A landscape with many valleys, sampled at points; each row gives a point and its height.
A ball rolls from a point to whichever of its 4 nearest points has the largest drop for the distance, and stops where none of them is lower. Distance is the straight distance between rows; heights are no part of it.
(287): [177  75 136 164 124  94 130 165]  (h 364)
(2): [124 146 162 127 111 136 106 169]  (h 243)
(923): [153 170  81 146 115 135 102 133]  (h 357)
(319): [109 102 125 100 133 147 151 150]  (h 379)
(482): [191 102 154 125 122 117 147 151]  (h 60)
(497): [150 116 141 120 105 135 134 186]  (h 160)
(701): [ 98 172 144  56  88 115 107 162]  (h 195)
(374): [181 122 158 134 108 118 131 163]  (h 84)
(465): [ 91 179 128  57  87 114 112 128]  (h 155)
(490): [ 75 197 166  75 106 108 132 129]  (h 226)
(862): [123  63 124 135 110 137 120 149]  (h 259)
(949): [165 110 140 129 118 132 145 176]  (h 106)
(1010): [146 191  71 105 107 102 122 126]  (h 539)
(749): [ 92  63 152 167 142 128 146 116]  (h 311)
(120): [152 123 195 182 136 104 117 141]  (h 239)
(84): [162 153 188 145 129 138 125 145]  (h 101)
(843): [135  58 129 152 113 116 136 167]  (h 142)
(213): [122  63 141 178 109 120  77 109]  (h 486)
(948): [157 134  82 129 125 146 104 115]  (h 352)
(135): [149  59  95 168 141 123 129  91]  (h 455)
(157): [ 97 151 146  87 110 146  99 144]  (h 348)
(609): [130  95 121 160 158 152 133  82]  (h 69)
(534): [141 143  81  87 126 135 124 106]  (h 472)
(860): [109 182 127  86 139 116 128  74]  (h 684)
(885): [ 77 198  86 140 139  96 154 130]  (h 479)
(621): [ 98 106 168 141 146 139 150 147]  (h 85)
(707): [146 156 157 108 154 135 185 153]  (h 275)
(500): [138 111 167 152 155 119 176 153]  (h 212)
(201): [116 193 122  98 118 123 102  77]  (h 690)
(728): [154 145 101 187 127 148  87 128]  (h 202)
(375): [129  33 106 166 134 117 124  92]  (h 573)
(894): [118 142 106  77 109 141  96 122]  (h 456)
(550): [ 93 148  46 131 117 121 137 154]  (h 413)
(148): [177 102 170 177 115  86 102 150]  (h 345)
(667): [187  90 161 132 143 116 161 134]  (h 83)
(786): [144  69 128 167 106 129  76 106]  (h 435)
(274): [133 129 133 189 154 152 102  87]  (h 174)
(963): [123 150 153 100 152 135 171 165]  (h 274)
(583): [110 110 168 152 110 139  97 152]  (h 338)
(681): [105  83 147 169 145 145 114  84]  (h 207)
(962): [ 98  64 159 174 141 107 148 134]  (h 356)
(269): [125 108 155 146 148 126 166 163]  (h 194)
(803): [170 132 167 104 150 136 181 144]  (h 198)
(921): [126 107 172 164 109 125 104 168]  (h 318)
(51): [121 156 124 116 161 145 128  77]  (h 676)
(518): [100 139 118  57 123 124 152 152]  (h 140)
(454): [119  67 125 141 136 149 136  97]  (h 166)
(611): [146 160 131  80 119 125 157 178]  (h 323)
(508): [118 169 175 135 134 129 128 156]  (h 201)
(684): [136 164  89  83 107 135 106 103]  (h 507)
(1037): [147 168  81  95 110 115 123 114]  (h 518)
(834): [137  82 104 141 148 148 146  95]  (h 144)
(853): [ 94  60 147 165 142 136 140 109]  (h 273)
(907): [106 151 102  42  96 118 141 126]  (h 100)
(591): [158  73  82 181 136 131 123 106]  (h 387)
(968): [118 191 106 143 161 127 129  94]  (h 553)
(1017): [133 117 110 126 110 155  84 111]  (h 420)
(904): [112 150  62 142 148 134 147 150]  (h 378)
(475): [128 175 144  76  99 119 127 179]  (h 256)
(39): [122 164 109 114 156 136 141  81]  (h 630)
(421): [122 122  94  96 154 149 151  93]  (h 616)
(989): [189 132 179 135 114 132 113 136]  (h 56)
(723): [131 177  83 114 147 115 161 107]  (h 538)
(557): [194 102 174 128 104 112 116 127]  (h 27)
(777): [ 85 122 155 131 139 156 120 115]  (h 347)
(236): [108 205 101 143 150 110 134 108]  (h 513)
(110): [ 94  73 169 190 143  99 113 121]  (h 128)
(753): [179  74 174 124 141 111 165 114]  (h 116)
(188): [ 72 192  91 149 113 107 104 129]  (h 457)
(960): [124  91 132 129 105 147  77 131]  (h 346)
(244): [102 124 121 100 155 152 140  95]  (h 680)
(895): [ 90 174  60 130 111 116 102 155]  (h 436)
(44): [113 114 126  90 101 139 114 165]  (h 17)
(313): [150 111  82 135 142 154 137 103]  (h 225)
(553): [165 112  92 184 121 140  95 117]  (h 102)
(1032): [ 81 156 153  88 128 140 117 114]  (h 265)
(737): [120 216 119 100 122 114 108  87]  (h 693)
(351): [170 101 190 170 152  87 131 107]  (h 125)
(309): [160  81 117 175 119 139  86  97]  (h 313)
(174): [ 87 145 118  59 130 125 161 120]  (h 137)
(275): [115 177  75 150 115 123 106 154]  (h 439)
(873): [109 141 143 128 146 152 110  84]  (h 562)
(302): [185  56 174 108 108 100 119 120]  (h 22)
(956): [168 130 211 129 142 139 135 102]  (h 163)
(58): [142  68 135 163 122 102 145 167]  (h 261)
(522): [ 96 106 125 106 142 152 151 112]  (h 566)
(980): [130 103 131 117 126 138 156 175]  (h 208)
(603): [101 151 108  54 124 115 155 100]  (h 136)
(472): [112 120 115  85 101 148 103 141]  (h 342)
(24): [ 80 151  42 128 100 119 121 149]  (h 426)
(389): [157 145 167 138 111 133 125 170]  (h 135)
(228): [144 142  74 149 151 142 150 117]  (h 308)
(695): [117 158 112 187 168 137 128 118]  (h 253)
(766): [ 81 159 156  88 138 133 158 145]  (h 196)
(101): [ 95 197  96 139 157 107 158 119]  (h 495)

Where does a ball stop that starts at each point below?
(490) | (907)
(701) | (907)
(1010) | (553)
(244) | (44)
(351) | (302)
(275) | (553)
(894) | (44)
(375) | (609)
(550) | (609)
(723) | (609)
(956) | (302)
(948) | (609)
(482) | (302)
(51) | (621)
(960) | (843)
(148) | (302)

Write out the way that a ball takes from each point below.
(534) | (948) (313) (834) (609)
(1017) | (960) (862) (843)
(236) | (885) (188) (895) (550) (904) (228) (313) (834) (609)
(860) | (39) (723) (101) (885) (188) (895) (550) (904) (228) (313) (834) (609)
(201) | (684) (894) (472) (44)
